A landscape with many peaks, sampled at points; each row gives a point and its height.
A climber steps from a point to the highest of its 2 nearest points, and stops where none of them is higher. Distance is the straight distance between rows; heights are no part of it.
K230 height 43.6: [ 82 137 105  89  78 100 148 115 115 162 135 139  92 113 129 185  71 126
  91  91  86 136  92  87 117 157  96 179 121 116 120 173 168  90 181 107
 162]
K509 height 78.9: [142 119 158 146 106 127 118 171 169 138 128 123 154 151 170 111  99 154
  94  83 160 198 103 144 122 148 116 112 141 114 164  66 114 114 127 109
 111]
K425 height 11.4: [154 155  85 152 170 129 103  90 120 113 165 114 110 118  77 103 140 132
 120 176 151  67 165  68 108  87 109 100 112 132  89 130 122 104  71 134
  66]
K232 height 74.4: [174 107 108 183 154 143  90 137 105 136 134 115 137 181 118  81 142 176
 136 126 136 166 132  67 113 117 135  94 140 118 122  85 107  86  89 146
  89]
K233 height 57.1: [145 153 145 100 105 118 107 162 172 154 153 150 123 140 112 108 120  73
  99 139 178 138 109 150 126 162  85 142 159 117 166 124 101 188 158  65
 193]
K215 height 62.2: [183 102 147  94 117 131  64 162 132  86 125 140 123 156 155 104 135 123
 108  85 114 185 112 164 123 193  84 125  66 122 144 118 134 163 135 140
 135]
K51 height 53.1: [126 137 110 146 196 194 119 120 125 159  58 160 161 132 143 111 120 152
 129 102 111 124 102 157 138 135 181 144  69  92 123 136  99 123 151 110
 164]
K132 height 62.9: [165 120 162 115 153 148 144 161 152 128  82 137 152 122 174 143  95 128
 107  68 120 151 114 176 125 173 163 118  91 110 141  93 112 124 136 104
 116]
K972 height 75.7: [185 139 150 139 114 146  87 112 158 138 161 166 113 148  54  70 140 134
 166 183 206 151 155 111  63  80 109 178 108 133 110 156  89 154 124  63
 180]
K854 height 13.0: [130 135  81 166 157 137 111  97 111 114 161 149 151 120  77 124 122 126
 142 173 134  93 130  81  98  59 133 102 117 122  87 112 122 100 138 116
  87]
K950 height 51.2: [ 93 162 148 134 154 133 164 125 155 170  71 128 161  78 150 111 132 116
 122 157 106  69 133 163 138 116 155 109 161 122 170  71 110  98  69 123
  98]
K218 height 42.5: [ 65 114 120  87  91  83 161 122 127 149 143 134 105  84 121 195  77 105
  96  95 100 131  75 125 142 148  93 142  96 113 119 178 153 127 177 111
 135]
K183 height 48.8: [ 77 111  94 183 151 157 142 112 120 140 119 191 156  65  95 149 123 181
 150 122  79 113  48 123  99  99 130 147  78  95 104 154 116 109 160  94
 104]
K452 height 34.9: [ 89 152 112  45 109 136 193 120 119 147 113 114 141 136 127 158 149 145
 118 121  87  71 136 145 173 119 126 160 196 156 152 134 105 166 108  82
 125]
K851 height 37.4: [121 143 145  88 111 128 196 113 113 124 127 117 138 148 109 172 145 146
 126 100 113 100 129 164 179 129 106 160 162 171 132 142  97 173 131  84
 133]
K926 height 24.8: [124  99 112 178 117 127 150 112 111 154 145  75 144  97 140 130 176 135
 187 123 134 124 128 123 126 162 162 178 124 145 157  97 123 138 114 158
 121]
K925 height 60.2: [177 145 166 111 113 136  58 169 144  79 134 156 120 128 126  90 160 111
  96  82 137 171 105 160 109 177  65 130  72 119 126 136 116 181 159 123
 162]
K618 height 52.3: [117 135 137  86  99 122 159 151 174 155 128 113 144 152 150 134  88  79
 100  97 179 121 101 151 126 164 100 163 178 105 162 112 137 133 158  56
 146]
K229 height 17.7: [158  90 119 158 119 151  98 136 153 156 178 156 152 159 117 103 161 123
 180  87 141 158  96 141 123 160  98 203  78 132 129 166 127 121 151 151
 167]
K181 height 24.6: [169 141 138 176 176 123 115 112 110 126 144  91 104 150 119  86 156 141
 134 158 141  98 198  78 114 132 137 117 153 136 132 103 149  69  38 172
  83]
K961 height 57.6: [146  88 119 135 140 170 157 105  91 138 126 155 147 124 118 122 167 149
 195 108  80 121 132 150 142 154 144 163  83 139 105 149  90 125 123 149
 116]
K291 height 69.5: [145 137 174 167 114 125 106 154 168 135 175 175 157 119  88 114 114  90
 119 129 182 158 110 142  68  99  87 167 121 124 125 124 102 137 158  87
 185]
K319 height 44.5: [102 157 164 109 145 154 169 103 136 165  72 158 158  76 143 133 128 115
 123 142  81  66 137 181 134  99 165 132 136 135 146  96  87 134  81 123
 118]
K167 height 51.9: [159 130 121  77 152 108 134 114  86 115  97 111  71 109 179 165 128  81
 157 164  84  99 174 123 145 159 119 107 143 126 115 151 208 116 132 160
 136]
K22 height 35.3: [ 78 146 135  85  77  94 161 113 129 140 134  96 132  89 147 199 135 129
 124 133  92 128 119 142 149 126 129 189 182 158 160 128 116 155  94 134
 124]
K471 height 42.4: [168 117 139  61 120 132  88 126 144  93 129 107  96 210 160  78 140 171
  85 150 166 178 179 149 169 112 121 122 158 103 159 135 163 151 105 169
 147]
K411 height 63.1: [ 88 136 143 132 156 118 133 115 126  81 170 149 114 117 119 129 114  77
 117 167 119 103 149 156 150  85 147  69 130 129  72 168 155 139 151 172
 139]
K299 height 87.9: [142 122 132 192 161 122 133 138 112 162 113  94 150 152 153 101 153 164
 138 124 147 137 141  88 139 144 152  75 148 121 158  83 126 107  93 169
  99]
K320 height 10.8: [171 105  77 169 157 165  89 146 134 139 110 155 140 141 164 111 113 196
 172 130 124 174  73 112  86 143 154 134 110 102 116  99 140  85 125  86
 101]
K772 height 50.9: [153 137 136 112 168 119 123 140 118  80 146  88  95 138 199 126 128 112
 116 178 134 152 184 148 148  95 155 121 170 125 128 141 203 119 101 208
 117]
K442 height 16.8: [137  99 119 152  85 131 126 136 121 142 183 131 134 176  81 117 157 140
 152 105 153 163 112 137 144 147  84 193  74 169 143 184 102 141 156 153
 178]
K583 height 6.5: [136 143 132 146 141 125  97  93 137 157 151  95 146 157  86  89 113 144
 114 146 158 114 189  62 109  84 140 156 141 158  82 135 125  94  76 114
  59]
K630 height 57.9: [152 119 126  66 141  94 159  80  96  92 119  98  84 100 163 136 168  82
 169 151 112  78 184 159 154 120 142 170 163 134 140 130 176 150  97 151
 114]
K960 height 56.7: [ 99 146 158 153 123 123 101 129 145 128 155 116 138  94 161 156 145  64
 135 193  97  78 120 136 137 109 119  99 159 146 122 138 151  95  75 188
 126]
K333 height 15.9: [ 81  93 107 162  92 121 134 126 122 129 175 149 138 140  80 140 141 132
 145  86 145 140  93 130 152 137 123 143  75 144 129 157 101 135 170 158
 162]
K220 height 27.3: [117 104 123 140  96  96 157  82  99 146 143  75 102 107 119 135 180 124
 177 148 135 111 148 117 129 146 145 174 154 183 169 110 131 171  93 169
 115]
K968 height 32.7: [109 135 118 139 152 110 140 134 131 141  77 115 123  78 118 145 143  91
 166 108  88 101  94 147 126 188 127  43  67 150 101 182 125  91 143 172
 131]
K8 height 37.7: [ 55 129 123  68 108  88 165 118 145 149 123 137 129  66 166 197 111 126
  97 147  61 108 108 158 163 122 110 157 179 144 154 122 116 146 110 111
 113]
K513 height 58.6: [156 138 152 125 126 135  93 166 159 120 145 153 147 141 134 108 145  97
 104  97 167 141  98 147 126 179  71 128 118 113 144 113 103 183 176  77
 190]
K125 height 63.7: [ 93 123 152 159  74 143 115 111 155 125 176 144 161 138  94 135  78 115
 117 141 149 154 155 165 105  97 169 178 128 134  78 137 125 117 137 141
 114]
K706 height 29.6: [146 143 160 183 144 130 111 135 122 122 101 100 137  98 156 127 197 111
 170 188 124  48 138 117 120 152 120  94 147 161 149 115 152 119  91 199
 123]
K93 height 54.3: [ 36 108 111 132 126  85 101 136 153  97 142 119  92  99 117 151  79  96
  86 117 136 167 101 145 141 109 148  83 104 112  90 182 171 125 181 149
 160]
K143 height 66.2: [160 112 141 108  78 139  75 172 119  88 148 132 117 158 141  90 148 161
  97  89 112 200 107 150 136 144  97  86 101 106 161 105 115 174 116 174
 137]
K445 height 36.0: [141 129 152  87 111 140  96 171 162 106 154 112 119 183 196 124  81 127
  81 109 154 195 131 170 137 123 114 126 175 105 136 119 150 151 129 101
 142]
K672 height 43.3: [107 127  96 167 156 132 139 142 119 110 120 142 126 132  96 118 159 102
 132 133 121 103 116 119 155 135 146  42 118 123 117 107 111 119 155 162
 133]
K715 height 55.6: [ 78  95 112 128 132  83 132 133 132 106 144 139 114  98 119 149 103  79
 117  83 108 140 108 147 141 155 139  78  77 115  92 158 133 125 173 128
 140]
K796 height 33.8: [136 141 159 113 133 125 118 155 159 111 159 122 139 173 171 100  84 128
  87 117 167 167 154 158 146 108 150 118 192 113 116 106 145 118 108 115
 119]
K647 height 27.6: [135 150 147 196 154 121 113 118 121 152 136  91 134 113 127 101 179 118
 149 181 122  71 161  81 115 141 124 115 163 153 130  99 146  93  50 185
 105]
K881 height 33.0: [ 76 136 122  97  86 101 165 131 119 148  84  94  98  92 142 216 154 180
 105 137  86 116 114 111 150 157 111 200 166 176 185 116 112 156 124 108
 120]
K130 height 54.8: [134 148 143  91  96 124 133 143 171 156 159 118 132 171 129 113 114  68
 112 124 192 133 124 169 134 143 111 168 194 128 138 131 132 144 131  78
 172]
K47 height 57.8: [111  93 134 162 133 122 122 129 115 108 155 153 139 113 113 140 111  83
 131  99 103 134 143 154 119 146 145 116  88 113  95 130 120 102 151 157
 111]
K82 height 46.3: [131 133 141  90  70 117 170 139 118 190  85 146 113 129 141 171  84 122
 104  81 115 109 102 103  96 182 102 191 152 100 176 145 155 101 170  69
 157]
K317 height 31.4: [ 87 169 127  86 132 155 216 119 122 160 107 131 142 139 112 134 161 149
 107 137 114  38 130 148 166 112 145 129 165 153 144 105  76 168  83 105
 124]
K395 height 58.2: [107 141 121 152 161 199 150 115 136 175  74 161 176 103 129 107 105 156
 133 109 118 109 103 148 120 119 176 140 110  91 123  98  93 116 136  75
 120]
K13 height 82.0: [146 145 166 160 100 139  52 155 162 104 144 161 141 156  83  83 129 148
 101 159 207 171 141  98  72  98 122 111 116 127 102 112 108 144 157 103
 163]
K211 height 49.9: [147 127 109  79 163 117 133 143 110  88 109  90  70 112 209 134  99  86
 119 155  89 161 176 128 141 117 121 109 152 101 109 159 193 112 152 142
 134]
K790 height 39.9: [ 61 131 121  84 107  90 177 115 142 159  96 134 121  54 141 217 101 149
  82 144  54 128  96 144 151 154  93 142 117 151 155 144 103 135 133 125
 107]
K665 height 5.0: [114 134 119 176 121 143  81 114 129 155 150 110 148 162  79 104 110 135
 115 162 161 142 165  77 107 100 152 128 145 132  96 116 134  93 117 150
  91]
K403 height 16.0: [167 154  80 164 211 141 113 107 125 159  83  84 130 131 132  91 152 180
 179 171 111 113 135  56 110 119 144 115 134 120 125 122 147  91  47 110
  53]
K325 height 8.5: [167 106 109 147 169 147  69 143 123  60 129 194 129 117 125 102 132 148
 178 116 110 156  88 115  78 124 127 141  62 101  91 135 112 119 153  82
 124]
K305 height 52.8: [106 105 108 160 129 137 172 107  85 127 124 148 146 123  92 149 190 171
 155 118  67 124 130 141 161 142 112 141 101 165 108 151  76 141 121 164
 123]
K489 height 49.4: [167 133 113 152 185 174 132 124 107 122  46 154 137 124 150 111 142 140
 159 122  74 137 125 146 142 152 193 103  72 112 118 134  94 112 137 137
 129]
K60 height 44.8: [ 90 147 124  89  71 113 174 124 106 172 113 141 104 128 151 174  84 136
 105  99  84 128 109  95 121 157  95 217 178 102 140 159 165  99 173  83
 161]
K222 height 60.3: [123  99 154 162 114 138  98 135 146 110 178 149 142 129 118 130  90  83
 134 102 133 159 146 167  95 129 141 172  84 119  94 132 108 107 141 142
 109]
K736 height 71.3: [152 108 150 141  75 119  98 172 134 134 151 117 132 159 178 122 113 159
 104  90 147 219 102 116 134 145 105  76 147 103 180  96 124 152 107 168
 125]
K7 height 76.1: [135 132 141 146 148 116 145 135 109 147 129  75 135 135 171 110 146 120
 117 132 167 123 159 108 142 151 173 101 174 128 162  85 151 118  95 160
 111]
K777 height 39.7: [112 128 157 111  93 138 166 115 128 131 167 129 158 164  94 147 154 122
 142 112 138 104 138 164 157 105 110 153 166 146 118 120  89 151 121  93
 128]
K883 height 68.4: [147 137 154 126 158 131 180 164 123 119  73 126 122 132 183 145 101 133
  99 126 103 128 101 161 143 130 139  23 138 106 149 119 112 112 122 156
 116]
K269 height 87.4: [177 117 124 118 126 103 147 136 102 119  80  80  81  93 175 152 104 124
 150 102 125 124 146 119  97 173 172 126 140 129 172  93 175 155 146 128
 129]
K458 height 65.8: [113 119 141 130 142 164 163 148 152 168  69 136 170 102 160 134 110 127
 116  78 122 115 116 168 124 154 170 151 102 117 157 108 109 113 149 106
 124]
K19 height 76.8: [160 132 132 118 137  93 150 131 111 122 117  56 108 117 187 122 139 121
 152 130 157 124 147 129 124 161 160 136 183 134 161  73 177 148 108 142
 120]
K113 height 45.4: [ 96 121 160 165 115 121 124 131 112 105 161 197 161  96  81 155 134 140
 148 105 155 153 105 100  74  67 110 147  85 119 116 155  89 126 173  82
 172]
K124 height 59.1: [154 165 112 127 197 105 110 126 127 103 148 104 140 119  96 105  82 164
  75 132 173 112 148  47 101  72 105  80 142 125 105 121 115 114  94  80
  59]
K297 height 44.3: [115 140 170 141 111 134 125 120 110  99 158 186 154 116  86 145 126 124
 138 133 166 120 137 100  73  53 120 142 127 112  97 120 106 129 154  62
 144]
K216 height 9.4: [176 100  86 156 171 169  85 139 119 119 107 188 129 130 138 106 122 172
 166 120 111 139  58 116 102 132 165 137  79 102  93 131 126 116 150  77
 106]
K68 height 46.2: [181 111 130  85 122 113 116 132 107  97 138  86  81 174 207 100 128 158
 111 136 151 183 153 119 162 115 148 117 169 113 178 114 174 154  97 183
 130]
K96 height 54.1: [ 94 117 130 126 106 120 131 110 112 131 159 127 135  94 135 172 152  79
 150 176  66  93 133 143 157 116 111 115 140 165 118 147 122 123  98 196
 122]
K268 height 20.2: [184 150 115 150 200 139 118 105 106 138 103 100 108 131 116  65 174 159
 167 161 112  85 169  76 107 122 140 128 128 147 117  90 132  78  35 126
  65]
K173 height 41.7: [ 78 128  97 142 131 108 154 128  94 118 112 135 122 102  66 139 153  94
 145 121 102  82  97 135 169 133 108  57 111 152 113 170 118 128 157 176
 153]
K998 height 51.1: [111 125 154  98 100  87 149 124 136 137 124 116 124  74 163 187 165 116
 150 188  63  85 109 133 155 112 108 126 161 171 157 142 126 142  78 173
 150]
K848 height 78.8: [155 155 175 135 101 130  71 141 156 117 143 182 125 135  62  85 144 136
 142 197 216 167 162 104  50  87 132 139 104 128 116 150 108 151 154  99
 186]
K99 height 14.3: [ 90 111  89 196 130 132 105 120 119 119 149 159 162 131  89 112 136 136
 147 127 137 133  94  86 116  97 131  96 110  99 107 104 123  91 162 126
 120]
K243 height 42.1: [ 78 162 145 138 112 133 151  89 115 152 193 118 145 166  78 119 143 148
  90 145 156  81 155  96 157  73 127 138 180 139 101 112 109 132  86 122
 107]
K289 height 86.3: [166 163 158 153 137 125  38 148 174 119 136 143 155 149 108  92 109 172
 108 162 198 195 120  79  54  73  85 101 133 123 129 115 103 140 134  72
 137]
K990 height 25.2: [167 164 135 123 177 138 153 125 111  91 127 157 139 137 102 101 132 125
 109 148 130  71 146 108 113 101 151  96 129 114  80  77 104 114  93  98
  83]
K3 height 27.5: [134 153 134 116 162 166 180 125 115 139 111 148 160 149 109 108 142 125
 111 125 127  44 143 136 145 131 166 114 140 113 114  95  86 140 110 106
 122]
K808 height 39.8: [154 125 119  52 100 146  59 140 173  70 114 130  95 188 148  75 131 154
  85 170 161 175 165 165 147 131 115 137 131 104 135 161 177 180 156 147
 163]
K188 height 28.1: [174 156 143 126 173 134 127 120 111  68 162 155 112 155 124  91 116 136
  76 155 141 101 171 133 134  89 137  88 156 102  95 101 132 101  80 131
  99]
K884 height 40.7: [ 91  87  93 140 132  92 132 106  94  89 138 131 106 124  52 127 147  94
 180 114 114 130 127 140 154 140 122  89 102 169 100 184 116 113 148 213
 153]
K434 height 72.1: [183 151 147 155 137 139  90 129 174 143 156 175 134 140  92  73 133 108
 146 139 184 167 130 132  70  96  97 163 123 126 110 105  94 137 132  46
 176]
K166 height 19.2: [155  86 124 181 112 162  83 129 139 163 161 129 158 167 111  80 152 135
 182 116 161 166 135 116 109 154 120 193 114 122 125 120 119 105 123 138
 145]
K149 height 37.9: [136  67  79  83 100 109 119  91  96 107 131 119  88 175  93 115 165 111
 157 118 149 129 160 110 170 169 129 123 100 125 142 155 143 142 161 166
 152]
K742 height 37.5: [129 139 140  67 125 127  75 182 173  90 146 130 102 150 182 117  92 113
  78 118 137 179 120 148 126 111  97 124 147  96 120 157 155 178 179  80
 185]
K662 height 73.0: [ 87 149 125  99  72 128 141 114 128 142 150  90 116 164 122 187 117 142
 104 135 139 151 135 161 177 109 102 214 182 165 130 168 143 152 137 113
 139]
K431 height 30.7: [167 143 156 106 150 131 110 131 135  71 167 143 108 176 156  87  84 153
  72 148 148 150 180 159 133  78 155 109 156 109 106 110 157 108  83 146
 108]
K614 height 33.5: [110 118  83 105 134 100 137 119 107 148  85 115  84  88  90 143 113 103
 163  82  92 118 103 104 126 204 125  50  62 170 112 172 148  97 147 172
 162]
K267 height 70.0: [ 44 155 106 105  68 126 142 130 140 115 149 100 135 126 121 200  91 145
  87 155 121 157 108 147 164  95 119 207 150 141 120 180 139 157 146 138
 146]
K88 height 70.5: [175 103 162 112 120 133 123 152 130 115 126 134 137 143 161 117 121 104
 133  91 150 150 150 169 126 168 151 145 137 130 134  91 130 123 121 114
 122]
K141 height 84.0: [146  88 129 102  80 140 121 114 137 132 152 115 116 170 124 122 128 108
 140 132 183 149 168 172 144 140 148 188 128 144 137 151 150 134 142 149
 140]
K273 height 78.0: [121 125 138  90  69 143 141 121 152 136 163 108 111 186 116 128 122 128
 130 155 186 138 154 172 154 113 121 193 152 153 121 182 143 159 150 124
 166]
K438 height 39.5: [121  75  80 107 128 100 105  88  94  91 126 113  81 150  86 124 156  82
 154 147 140 117 177 145 172 147 131 101 107 147 131 181 152 112 145 218
 150]
K440 height 91.9: [152 156 154 163 108 144  64 154 166 114 142 164 148 142 126  93 119 174
 109 121 162 204  76 107  76 101  63  96 129  94 151  86 100 131 145  89
 132]
K930 height 52.6: [ 98 114 112 171 134 167 156 104 136 171 111 171 184  96 109 123 127 165
 145 118  97 117  78 131 123 109 140 151 106  99 111 115 109 109 142  88
 101]
K671 height 46.6: [ 85 105 136 170 135 120 139 121 119 118 146 190 167  81  95 151 126 159
 142  81 113 143  65 116  92  96  99 162  73 116 109 161 101 113 191 106
 140]
K210 height 49.8: [163 113 125  83  94 122 118 157 104 102 133 120  63 167 197 132 106 141
 103 113 102 186 126 126 149 123 128  73 150  98 177 125 157 155 107 159
 146]
K84 height 54.0: [140 107 103  66 145  99 147  76  91  98 112 106  80 117 151 144 150  69
 159 168 104  95 195 136 174 127 114 134 147 126 128 166 194 127 131 174
 133]
K129 height 31.8: [123 141 149 167 143 137 128 147 129 145  41  96 140  68 170 158 146  98
 169 135  89  95 106 153 110 158 135  54  79 152 144 167 144 105 135 189
 142]
K658 height 61.1: [ 80 157 140 184 151 127 118 118 133  97 157 155 125 110  92 132 125  73
 114 181 108  76 121 125 120  76 126  58 145 109  80 130 143 100 129 161
 118]
K588 height 78.4: [116 115 118  93 121 118 151 140 140 138 116 130 113 108 161 165  89  88
  93 101  99 112 122 132 140 153 145 120 132 104 128 123 144 127 171  90
 118]
K112 height 34.7: [117 111  75 109 102 109 163 117  76 157  99 113  91 128  81 164 146 136
 177  97  94 110 123  98 152 178 119  97  82 166 132 177 117 128 149 169
 145]
K530 height 35.9: [125  85  83  97  92 109 150 120  82 128 124 114  91 158  67 140 173 147
 156  73 122 133 121 108 157 181 106 134  71 166 136 173 116 149 160 148
 156]
K352 height 61.0: [137 142 147 157 160 151 170 152 139 142  75 136 158 116 151 116 116 131
 106 127 116 116 120 161 121 126 155  70 150 112 138  74 114  88  97 129
  84]
K577 height 41.4: [ 47 132 115 101 117  80 184 106 123 149 130 141 121  70 111 204 112 138
 101 108  71 129  88 132 138 156  88 111  88 144 121 174 113 128 150 139
 116]
K334 height 42.3: [136 135 162 133 109 145 146 110 126 116 165 160 166 148  85 121 129 122
 133 113 175 108 130 134 109  94 114 155 149 123  93 102  90 144 133  71
 129]
K508 height 51.8: [124 114  97  90 107 108  91 168 134  91 131 111  72 150 190 139  96 122
  75 123 106 197 125 116 139 127 121  82 139 106 141 133 174 139 157 136
 149]
K65 height 9.9: [150 135  99 124 176 137 110  62 110 111 166 112  98 156  42  75 151 152
 123 176 167  61 190  64 116  82 107 134  83 132  84 129 113 117  74 113
  89]
K807 height 66.7: [175 136  95 161 161 134 100 129 117 129 128 119 140 167 123  94 114 196
 113 127 127 161 113  51 100  82 108  66 126  99 110  95 100 107  97 113
  79]
K366 height 48.7: [ 82 142 124 164 135 148 177 108 104 137 124 173 152 118  76 152 186 189
 128 136  82 100  99 127 168  90 113 131 123 154 120 110  60 152 133 122
 111]
K455 height 86.7: [148 124 160 170 108 139  79 174 177 111 150 156 151 138 145 104 121 141
  95  85 147 205  77 140  95 141  77 124 113  93 148  93 116 138 130 113
 137]
K956 height 67.0: [109 142 154 158  78 131 129 121 184 150 181 144 168 126 101 139  81 102
  99 121 187 151 109 170 106 100 116 184 132 125 121 139 114 117 146 112
 144]
K786 height 8.1: [125 155 112 123 166 122 106  80 142 154 162  81 121 171  54  78 123 152
 119 132 151  82 199  41 122  93 104 161 109 155  96 154 122 121  62  95
  70]
K324 height 45.7: [132 113 103 159 150 156 137 148 122 132  96 142 144 131 140 122 144 127
 144 113 108 122 111 131 142 167 171  80 105 113 138  96 105 124 149 153
 121]
K644 height 53.3: [ 76 104 103 128 132  94 105 170 151  90 137 114  82 137 151 152  81 106
  67 115 129 187  93 125 145 114 135  53 126 104 122 153 164 122 163 150
 150]
K645 height 67.7: [ 52 128 112 130  79 110 140 111 135 124 162 120 140 110 115 183  99 112
 104 134 124 142 112 152 172  95 141 144 129 122 116 172 131 142 159 157
 132]
K537 height 59.0: [109 151 145 182 139 126 114 152 134  99 129 118 124 114 142 153 136  84
 106 159 102  89 120 142 126 107 114  42 145 126 112 126 151  92  97 172
 103]
K531 height 73.3: [140 127 134  97 152 110 163 159 138 126  94 116 102 109 199 160  82 107
  88 107  94 143 113 145 129 169 148  58 125 112 152 110 157 122 155 119
 116]
K740 height 15.3: [ 51 106  97 191 107 120 137 128 122 133 152 142 155 114  62 131 130 114
 139  99 147 134  80 115 151 110 130 120  97 113 127 136 103 102 169 168
 132]
K397 height 12.9: [159 139  73 171 177 155 104 120 124 153  88 124 151 138 131 102 137 188
 179 149 118 139  88  85 109 132 173 112 115 118 117 112 133  84  94  91
  76]
K650 height 53.8: [127 158 144 131 165 123 121 131 127 110 144  85 108 101 188 134 143  78
 133 194 121  92 167 146 148 117 133 116 180 135 129 145 199 112  86 179
 122]
K327 height 65.3: [ 73 130 108 104 122 123 132 120 130 113 161 118 109 124 144 154  92  91
 115 165 116 128 142 152 167  94 153 125 144 114  97 173 156 139 173 161
 135]
K217 height 21.7: [130 109 145 172  99 130 114 100 126 158 161  94 169 148 118 108 154 131
 171 116 163 149 158 116 121 130 151 174 146 141 129  90 108 111  99 138
 105]
K343 height 47.8: [149  92 111  87 130 127 108 124 106  91 123  90  78 140 183 135 112  89
 135 157 134 160 187 144 144 122 159 146 142 115 133 140 191 125 148 165
 128]
K940 height 48.9: [115 135 113  74  93 126 170 135 135 162  93 109 111 122 173 149  86 116
 110 102 148 111 119 117 116 166 136 175 187 104 182 110 174 114 162  63
 137]
K679 height 30.9: [129 124 161 151 134 132 114 143  98 110  91 101 129  84 147 150 176  83
 184 164 103  69 126 154 122 156 127  73 112 166 133 159 160 113 134 204
 126]
K888 height 47.6: [113 149 155 121 119 136 157 119 136 167  80 141 154  59 146 163 161 115
 141 168  67  68 122 142 142 112 133 112 139 175 160 119  87 139  86 155
 135]
K358 height 29.4: [145 108 113 133 103 110 172  92  82 155  90  79  81  90 116 162 183 154
 189 156  89 100 135 103 118 160 132 160 114 185 173 130 123 185 121 171
 147]
K43 height 72.7: [113 120 127  92 119 139 172 134 140 154 106 129 162 107 131 152 105 108
 117  92 122  93 113 160 143 165 145 130 113 125 149 119 114 159 162  83
 126]
K136 height 86.9: [165 143 122 149 160 177 124 141 172 177  70 150 180 144 134  65 119 185
 142 109 161 130  82 124 101 116 134 144 134  94 123  93 106  97 128  17
 121]
K344 height 64.6: [137 170 124 131 166 114 110 124 156 121 136 132 164 124  94 117  89 142
  98 134 168 113 136  75  93  69 120 100 162 113  90  77 114 104 106  56
  72]
K91 height 60.9: [189 149 134 139 158 114 107 123 121 106 154 116 126 156 102  89  81 180
  67 120 155 147 150  52 110  63  99  80 143 112 108 112 107 118  75 121
  83]
K348 height 45.2: [ 78 145 124 145 127 129 168  94 105 124 171 144 151 147  71 147 169 160
 107 146 107  73 128  97 174  81 107 118 156 146 105 124  82 156 107 127
 116]
K55 height 66.6: [134 134 144  98 129  97 162 125 101 131 122  90 108 102 159 134 148  99
 167 119 131  82 169 157 143 146 168 152 178 141 150  77 158 156  98 126
 108]
K212 height 72.8: [166 112 127 124 174 137 157 137 105 147  74 112 130  81 175 120 127 134
 169  95 107 136 138 138 112 182 188 165  49 151 153 134 132 148 147 154
 148]
K784 height 77.4: [166  87 139  80  93 129 100 129 129 113 141 117 109 140 150 142 111  97
 127 101 137 149 153 152 131 174 122 167 113 126 142 138 149 144 153 133
 151]
K831 height 72.9: [153 159 153 145 147 170 137 160 173 204  79 157 168 146 148  56 129 156
 148  90 164 139  82 159 106 154 137 187 131 110 148  95 103 111 118  50
 159]
K716 height 73.2: [144 156 139 130 145 135 127 131 161 146 111 150 182 125 102  93 111 144
 130 116 167 113 113 111  83  96 122 138 145 113 105  83 104  97 129  17
  97]
K497 height 80.2: [181 102 120 102 145  98 140 124  96 138  80 102  87  90 154 151 121 114
 158 100 104 121 144 118  90 209 151 123  77 146 147 131 163 138 147 161
 138]
K481 height 64.7: [186  82 133 114 160 147 142 120 106 139 109 142 160 129 140 112 151 131
 187  82 103 131 132 148 126 196 161 189  59 137 138 138 112 136 135 140
 129]
K441 height 38.5: [136 164 136  61 101 151  60 175 159  82 123 130  91 168 163  85 134 153
  85 148 154 181 135 137 143 109 102 116 150 101 142 149 169 207 169 113
 183]
K921 height 31.2: [114 130 122 108  84  87 171 102  83 144  86  98  82  93 129 203 142 181
 151 129  61 106 138 108 131 166 115 189 145 186 173 125 132 162 123 133
 133]

Two climbers start at each pair of points below. Name the first point that both come to, or write none.
K441, K343: none
K216, K47: none
K772, K96: K960
K513, K445: K440

For each start below, name the point where the climber stops.
K220: K440
K679: K395
K325: K395
K851: K395
K99: K440
K60: K440
K888: K141
